Points on a hilly landscape, in no order, each with its height.
From any point a ball rolls to the lowest of the 5 points nearest to it. It stops when none of these is lower. Distance is the straight distance between rows; heights are no part of it.
J801: [ 37 -38  38 -21 -28 -29 -26   4]  (h 3.86)
J748: [-32  18  26  51 -16 -70   8  -3]  (h 7.04)
J781: [ 7 43 -8 -6 -5 23  6 20]  (h 5.42)
J308: [-17   8  -9  13  -7 -43  13 -21]  (h 7.76)
J58: [-27  35 -12  12   0  11  14 -10]  (h 5.05)
J43: [-43  11 -24  23   4 -38  20 -44]  (h 8.12)
J894: [ 31 -46  55  19 -33 -56  -6  28]  (h 2.86)
J522: [-10  16 -33  -7  27  41  16   5]  (h 3.11)
J707: [  5  -5 -20 -11   1 -14  -8 -12]  (h 5.36)
J827: [ 40 -34  -5 -46  19  63 -21  38]  (h 2.26)
J355: [-55  19 -46  25  23  15  37 -40]  (h 2.38)
J327: [ 47 -42  30 -38 -18  -6 -25  -4]  (h 5.43)
J305: [ 50 -81  58 -17 -26 -30 -25  -6]  (h 5.62)
J47: [-11  16 -33  -3  53  72  -5  37]  (h 0.55)
J535: [-14  26  10  22 -16 -27   8 -12]  (h 6.27)
J766: [ 21  16  25   3 -27  -9 -16  23]  (h 2.75)
J977: [-17 -19 -41 -18  36  11   6 -22]  (h 2.42)
J331: [-13  30 -11  10  -4   8   1   6]  (h 6.04)
J510: [ 48 -16   1 -40  -2  23 -24  24]  (h 3.22)
J770: [-41  62 -15  32  -2  43  36   2]  (h 3.81)
J548: [ 32 -11  13 -22  -7   1 -13   7]  (h 4.80)
J412: [ 11   7 -32 -27  22  27 -12   1]  (h 3.80)
J335: [-38  67   8  32 -23  -3  28  -3]  (h 6.38)
J57: [-39  13 -36  11  20   8  18 -26]  (h 0.76)
J507: [ 27 -68 -15 -44   5   1 -14 -27]  (h 3.06)
J643: [-19  40   0  21 -17  10  11   5]  (h 6.21)
J764: [-43  32 -14  36 -10  -1  27 -31]  (h 5.77)
J915: [-10  66  26  23 -17   7   7  23]  (h 5.96)
J644: [  8  23  -2  -8 -10   2  -6   6]  (h 4.38)
J567: [  2 -10  33  23 -16 -70   1   7]  (h 6.64)
J255: [ 27 -30  24  -4 -22 -50 -21  -4]  (h 5.85)
J405: [ 54 -57  15 -47 -17  -6 -30 -12]  (h 5.04)
J820: [-50  35 -36  26  43  61  42 -12]  (h 2.81)
J311: [ 26 -56  37  -9 -31 -43 -18  -6]  (h 4.87)
J441: [-21  43 -24   0  26  66  15  17]  (h 1.68)
J706: [ 43 -13  54 -20 -35   0 -34  31]  (h 1.89)
J817: [ 40 -41 -19 -48  35  45 -29  23]  (h 0.31)
J521: [ 10 -24 -18 -24   8 -29  -7 -24]  (h 3.57)
J323: [-24   0   4  35  -3 -68   5 -17]  (h 1.66)
J700: [ 21 -31 -26 -37  23  14 -10  -5]  (h 0.53)
J307: [-46  30   9  58 -11 -48  24 -22]  (h 8.11)
J290: [ 42 -31  74   4 -44 -27 -24  34]  (h 1.58)
J980: [-24   5 -40  -5  62  61  12   9]  (h 0.58)
J291: [-42  19 -44  17  45  57  26   7]  (h 2.43)
J298: [ 18 -42  -9 -31  -8 -13 -12 -21]  (h 3.61)
J709: [ -8  24  20  28 -21 -31  -3   0]  (h 4.63)
J814: [ 59 -28  71 -13 -42  -7 -22  31]  (h 1.55)
J151: [-37  44   8  41 -12 -20  20 -12]  (h 7.11)
J836: [ 27 -20  -9 -28  46  64 -18  44]  (h 1.90)
J87: [-48  -6 -57  16  32   4  27 -34]  (h 0.44)

Call two points neighbours if one is among the 5 nearest of the other. Go from one point of each pair to the other, from neighbour to neighbour, staying as low as possible. Name the highest point that can't be avoided.
J47 / J814: J644
J47 / J323: J535
J47 / J817: J836
J47 / J87: J977

Two balls start at each pair of points below. Name the first point that both come to, or write -.
J644 / J335: -
J43 / J331: -
J151 / J548: -
J643 / J820: -

For each start below, name the point where the ball stops.
J894: J814
J305: J814
J770: J47
